Points on a hilly landscape, in no order, each with its height.
A ball rolls from a point to the lowest of its 2 nearest points, and stops where none of them is lower. Distance is the straight distance between rows; heights are no part of it.
Bav height 177: [138  84 138 151 113 117 121 141 159 142 129 187 101 128 132 114 140 120
 155  98 120 157 157 149  98 112 138 125 110 143 126 153 113  91 145 115]
duzo height 202: [ 90 116 100 116 153  82 196  98 162 125 113 104 125 124 119 150 106 125
 108 130  83 136  90 114 136  82 141  92 172 114  79 122 174 132 161  80]
voga height 174: [132  95 110 142 127 137  58 105 198 154  91 156 107 130 162 118 103 107
 156 102 136 166 137 161  11 110 117 117 118 139 149 131 152 115 152 133]
Gafup height 148: [161  82 109 137 112 146  57 124 181 141 102 145 104 123 190 110 118 122
 140 109 131 157 142 142  27  99 110 135 126 139 185 127 146 165 133 149]
Bom height 92: [138 100 127 178  89  90 195 135 120 147 141 166 105 125 126 129 121 125
 115  91 128 128 122 126 148  92 168 116 122 113  67 147 136 103 116 102]
Kifov height 789: [113 134 127 146 150  90 100  98 142 119  93 137 137 149 119 141 109 112
 100  94 132 162  90 163  54 114 160 121  84 114  75 125 159  86 183 124]
Keles height 171: [ 86 186 103 104 139 102 153 101 124 113 122  47 139  97 134 122  98 132
 100 175 113 105  88 118 150 117 146 121 162 127 146  89 158 153 119  97]
Misik height 703: [107 147 131 109 134 129 149 110 156 140 138  91  94 111 116  88 146 134
 155 156 109 125 116 192 169 155 112 106 149 200 185 117  95 139 105 129]
Tuto height 656: [108 200 150 126 167 210 120 107  77 148 131  52 128 143 116 142 114 166
 132 161 158  92 132 137 157 160  91 137 139 115 139 108 103 154  94 145]
perir height 401: [119 120 138 105 171 152 118 100 136 119 120 140 141 159 107 152 130 151
 142 122 115 140 120 127 123 129 109 117 106 125 118 125 113  90 160 142]
fet height 285: [129 167 171 123 119 147  82 121 107 112 128 135 149 139  88 122 149 132
 150 132 158 118 114 179 123 202 133 152  60 150 154 122  80 107 126 158]
Bukop height 304: [139  50  73 116 128  72 151 163 178  92 130 181 124 117 148 130 145 103
 119 110  80 140 143  95  95  70 142 114 168 143  96 141 158 117 179  78]
lif height 216: [ 97 187  94  85 149 130 112 121 124 112 121  35 145 103 144 114 103 128
 112 183 112 117 123 112 141 130 123 130 179 120 190  89 155 181 119 130]
molif height 145: [144  92 117 148 123 128 136 130 177 149 131 129  78 104 146 110 120 135
 160 131 109 137 139 143 114 102 122 118 143 157 144 142 118 135 117 120]
tunul height 511: [154  91 143 117  91  91 158 179 101 130 152 209 139 151 112 148 155 104
 143 128 127 122 149  76 194 148 136 127 109 113 100 158 113 107 109 136]
Rapog height 407: [115 146 138 182 122  96 155 101 157 157 106 106  99 118 114 130  82 134
 118  93 139 132  73 194 103 111 145  99 100 127  83 145 130 102 130 107]
mogas height 320: [148 121 135 196 107 129 179 123 159 187 136 111  66 103 141 122  82 146
 129 101 138 100 110 174 141  88 120 110 142 151 118 147 122 152  78 105]
Vele height 37: [121  84 102 180 140 100 159 124 202 162 100 139  88 141 143 140  88 128
 147 100 117 142 120 181  52  64 126  95 165 143  96 136 166 118 169  80]
bozuk height 579: [131 153 109  99 136 142  34 130 125  80 116 100 164 112 124  95 139 119
 128 159 137 124 122 116  86 151 131 159 110 137 189  95 139 162 154 160]
Kera height 116: [121  89 102 164 147 108  95 123 198 150  98 161 101 158 157 147  83 126
 146  88 131 170 143 175  11  72 119 102 125 144 111 132 158 103 188 114]
Doli height 361: [125 131 127 183 135 121 115  88 144 174 103 117 112 128 137 139  69 148
 120  85 164 139  91 175  70  96 149 115 104 102  96 129 152 129 133 124]
timi height 473: [ 82 140 127  57 194 133 155 111 117  76 137 135 158 162  87 162 144 143
 140 133  97 120 122  88 186 163  90 112 141 131 131 107 121  95 156 126]
Mis height 100: [ 93 207 126 151 121 116 134  85 107 146 109  47 142  95 120 128  68 137
  77 136 132  89  77 148 143 133 153 128 137 108 134 102 143 156 114 112]
ter height 717: [122 131 138 106  96  99 151 143 162 108 135 135 105 100 112  81 168 116
 145 138 115 136 115 165 156 155 147 127 130 178 180 126 105 106 133 119]
Fasu height 531: [ 88 169 133  62 174 142  82 124  84  60 121 111 214 134 102 125 153 126
 113 150 122 102 136  88 123 177 116 148 102 103 147 101 130 127 174 147]
Pepeb height 384: [127 123 119  62 154 156 129 148  91  91 141 125 159 137 127 148 166 112
 121 169 107 122 173  44 185 146 100 133 162 113 147 114 116 129 137 132]
Lodu height 367: [125 133 161 193 116 123 187 108 163 184 133 134  68 127 109 126  91 153
 134 100 143 123  99 206 126 102 126 112 114 155  95 146 115 107 100 114]
Davif height 159: [146 159 113 150  78  96  85 138 142 125  99  76 114  68 148  62 103 108
 111 138 146 110 101 165  80 139 171 157 126 149 195 119 136 172  96 143]
Godim height 213: [182  57 107 156 117 158  58 125 160 146 113 179 109 136 177 135 136 114
 137  99 136 166 183 100  33  97 110 139 114 110 136 152 135 129 137 149]
megit height 259: [ 99 130 144  95 121 106 203 134 113 118 149 138 147 120  94 148 153 136
 120 139 103 122 113 101 206 131 127 115 146 137  97 136 138 104 120  92]
midel height 188: [120 100 151 129 101  90 203 137 127 132 147 158 118 118  95 134 145 118
 123 114 124 132 114 127 175 110 155 113 135 124  77 139 134  96 119 101]
ges height 669: [106 178 138 115 154 188 147  95  97 150 147  61 112 146 118 135 112 167
 138 154 134 106 121 148 185 160  85 116 140 158 142 117  99 147  79 145]
Sufer height 682: [ 93 163 125  83 164 157 156 100 136 143 136  51  98 124 117 145 116 152
 143 182 102 120 126 133 183 139  87 102 177 162 150 112 120 149 103 130]
renif height 98: [123 182 122 156 108 118  99 114 146 139 112  69 117  79 137  73  88 125
 119 145 135 120  93 179 119 133 143 130 139 153 190 103 133 184  92 133]
semuk height 81: [141 109 135 137  99 111  87 148 148 124 119 177 118 112 132  89 153 111
 145 104 141 157 140 160  98 146 155 148  78 161 159 132 117 108 144 146]
buno height 413: [134 108 112  76 130 130 170 156  88 112 148 144 160 140 135 152 161 109
 114 153 103 131 160  24 198 121 104 139 177  94 125 127 141 132 129 118]
dizar height 437: [ 91 133 143  93 196 161 139  95 126 109 135 139 132 182  87 175 132 155
 152 124 105 139 126 115 169 141  86 110 126 119  84 132 113  82 157 134]
Sote height 18: [ 96 199 134 141 124 136 113  89 125 154 114  44 123  99 134 104  64 145
  99 149 147  90  75 193 132 159 135 127 120 140 161  97 135 162  91 134]
verel height 408: [166  49 132 130  81  59 161 185 134 117 131 246 123 136 125 114 166  83
 148 102 119 155 157 103 131 125 174 122 107 129 101 164 131  98 151 114]
Pibur height 409: [150 168 163 172  66 139 125 123 120 153 137 119 117 102 110  83 119 130
 127 114 181 112 105 187 134 163 150 156  88 158 155 138  93 131  84 145]
doz height 380: [121 135 128  81 132 164 165 161  95 120 173 124 121 143 114 144 176 135
 155 169 112 108 182  85 227 179  85 116 160 158 162 117  91 135  83 136]
somo height 745: [118 122 119  96 103  56 119 152 155  72 116 159 165 109 116  84 178  87
 119 117 114 144 109 128 113 137 184 150 111 138 143 107 140  97 184 112]
Bire height 319: [136 106 101 181 131 100 125  98 142 167  86 115 112 118 158 143  62 124
  96  88 146 129  95 144  46  81 163 105 124  98  90 127 178 144 144 100]
dofe height 547: [150 104 156 113 120 140 166 165  72 133 167 191 145 176 108 187 159 130
 151 129 130 135 165  62 206 137  90 121 129  79  71 165 112 104 105 144]
von height 501: [ 85 153 134  49 169 128 118 120 117  54 123 131 173 139  81 136 161 140
 130 145 105 125 126 107 157 176 112 126 114 136 140  98 126 106 168 131]
Ran height 353: [143 173 153 158  93 123  92 128 114 127 120 125 154 107 118 103 138 126
 124 118 176 121 109 191  98 170 165 164  55 144 139 136 101 115 131 145]
Moto height 301: [131 153 131 105 113 157 106 140 100 125 148  81 136 103 117 100 148 131
 123 157 130 102 149 125 151 175 127 144 145 168 197 105 108 170  79 141]
Zev height 449: [162 158 182 173  84 163 136 129  99 163 144 117 105 121 118 116 120 139
 127 129 159 103 133 172 163 163 120 143 105 140 142 156  84 144  57 152]
Dum height 354: [135  53  97 119 113  73 155 171 171 101 124 216 132 144 130 103 164  91
 141  95  86 153 162 105 130 106 139 117 133 134 110 146 142  88 186  98]
bodin height 596: [130 121 104 101 145 150  45 120 156 105 103 120 134 122 139  99 131 126
 153 144 125 154 123 140  71 136 108 146 114 149 194 100 138 135 152 152]
kevi height 358: [134 103 127 112 196 187  77 108 127 104 126 133 146 174 144 159 138 145
 135 128 122 149 155  77 114 122  79 125 123  98 111 122 114 101 155 156]
Sadu height 253: [112 188 113 107 129 156  97 119  96 128 133  49 146 102 143 103 125 132
 116 181 128 105 133 115 123 150 137 144 148 118 195  99 131 185 102 141]
dezap height 556: [101 174 136  92 144 149  44 126  83  71 125  94 198 129 122 117 134 119
 107 152 154 104 131 105  92 176 127 165  95 105 159  99 134 160 157 164]
Suke height 826: [168 140 153 166 116 168  77 113  70 128 126 138 167 149 140 153 118 134
  96  92 172 123 121 118  74 135 158 161  61  75  90 157 131 125 133 161]
kemi height 443: [137 141 133 100 106 124 167 173  58 134 165 137 166 139 142 160 170 118
 108 175 133 112 171  37 213 124 125 150 170  80 100 122 138 146  97 123]
lofi height 125: [ 98  95 106 150 160  95 184 118 196 142 122 133  89 126 110 137 105 143
 139 112  95 144 104 162 118  84 131  88 155 133  83 129 159 103 167  80]
misuz height 474: [159 112 147 115  79 116 143 192  64 132 157 179 181 136 122 147 162 100
 127 161 136 108 170  40 194 156 147 153 123  79 108 138 137 136  94 136]
zik height 773: [106 131 120 115 166  87 116 103 124  81 112 165 172 150 104 135 138 110
 104 105 120 152 104 120  88 129 172 135  90 116  80 128 149  76 201 119]
bir height 419: [142 104 136 119 118 167 179 147 100 158 159 137  95 132 129 153 150 143
 157 153 116 123 174  94 215 130  94 121 167 137 124 153  95 136  67 135]
kap height 197: [133 135 157 116 105 118  92 147 134 101 134 171 143 133 108  91 176 119
 169 114 150 131 144 185 140 190 134 165  67 170 174 121  84  86 153 146]
fudep height 638: [124 189 152 105 181 196 106  97  65 132 140  78 159 151 134 169 115 176
 127 154 161  89 134  88 143 137  97 129 117  83 107 115 103 151 126 154]
tegi height 207: [158  58 127 181  94 102 220 154 131 168 152 171  83 126 138 149 128 129
 124 101 113 110 142 121 160  64 135 112 165 117  75 166 143 135  88  89]
bemed height 316: [145  81 105 128 174 156  87 122 139 123 111 150 141 162 156 154 118 119
 118 108 107 167 150  80  80  93 105 122 134 108 112 147 136 111 174 133]
Nade height 220: [135 140  98 157  87  76  94 127 160 128  83 105 111  80 159  80 106 101
 106 104 146 134  89 166  58 102 169 143 119 123 159 118 159 167 125 126]
nef height 691: [ 99 145 114 116 143 134 178 111 146 140 145  58  96 111 134 106 128 147
 141 160  99 127 123 154 194 125 107 103 181 177 168 105 121 161  79 116]
buf height 757: [110 119  98 104 135  74 113 135 164  78 101 152 151 122 120  99 142  93
 110 111 106 148 111 125  82 122 166 130 119 131 126 120 156 103 203 115]
Tam height 269: [163  50  89 146 135 133  81 144 151 118 111 187 127 148 158 137 139 107
 107 105  96 171 162 103  37  90 114 118 115 124 100 150 146 120 178 127]
ged height 260: [108  81  93 111 139  73 169 131 166 104 125 144 124 125 129 141 142 112
 108 119  77 133 123  88 115  75 138 101 175 126  90 129 171 134 173  98]
peri height 807: [143 131 135 163 131 112  75  98 109 131 108 153 158 160 133 146 119 125
  93  74 173 154 105 144  41 134 182 155  71  96  77 145 138 104 173 147]
gad height 598: [150 150 164 120 154 193 159 133  58 148 165 124 124 163 137 192 138 171
 129 148 159 111 149  82 205 114  77 131 162  67  64 148 103 127  76 143]
Kuve height 617: [125 174 160 120 146 184 156 134  61 125 159 110 160 143 116 175 145 154
 118 150 150  95 150  73 180 144 104 134 142  77  92 129 107 132  96 139]
bof height 840: [185 141 166 196  97 172  92 132  69 157 124 129 148 142 141 149 106 147
  93  91 173 115 134 116  94 142 152 165  79  73  97 147 113 134  74 163]
Gofak height 456: [154 117 158 159  97 164 147 133 105 155 157 125  91 134 133 133 123 147
 143 133 147 116 146 139 185 144 105 127 129 152 138 143  94 142  61 155]
Gilin height 79: [158  97 111 140 123 169  87 138 171 154 116 116  85 110 163 114 123 128
 167 137 131 146 150 136  93  96  95 123 145 159 178 143 121 168 110 149]
sep height 730: [111 135 132  89  97  64 116 164 148  76 128 139 136  92 117  66 168  91
 136 127 121 133 116 161 144 165 164 157 113 173 178 112 114 108 157 120]
bamuk height 268: [121 134  85 152 112  70 111 116 175 142  92 108 116  99 164 101  62 101
 107 105 129 135  78 174  50  85 163 120 142 116 130 119 184 163 150 101]
Bovo height 345: [122 149 126  70 138 167 125 157 100 123 160  97 143 134 129 125 165 128
 141 186 119 111 170  87 191 162 100 138 166 143 188  94  99 160  99 138]
fifav height 276: [151  88 128 180 118 134 208 130 142 187 136 134  66 110 130 144 100 150
 133 122 117 103 129 145 166  80 108 100 170 139 106 157 123 145  72 103]
goga height 573: [151 119 171 137 147 180 159 143  64 136 172 181 130 169 114 183 155 157
 153 121 146 129 136  96 197 133  81 118 124  77  63 157  94 101  95 160]

Call two points neighbours if one is among the 2 nearest of the other. Go from one point of each pair to the other, from neighbour to neighbour, staying as low as possible. Name the highest point that can't be avoided.
Sote, Gilin: Gofak
Vele, Gilin: voga
Sote, Bom: Rapog
Vele, semuk: Bav

For each start below, name every point that the ball comes to, in order.
Doli: Bire > bamuk > Nade > Davif > renif > Sote
Moto: Sadu > lif > Keles > Mis > Sote
bof: Zev > Pibur > Ran > fet > kap > semuk
Lodu: mogas > fifav > tegi > Bom
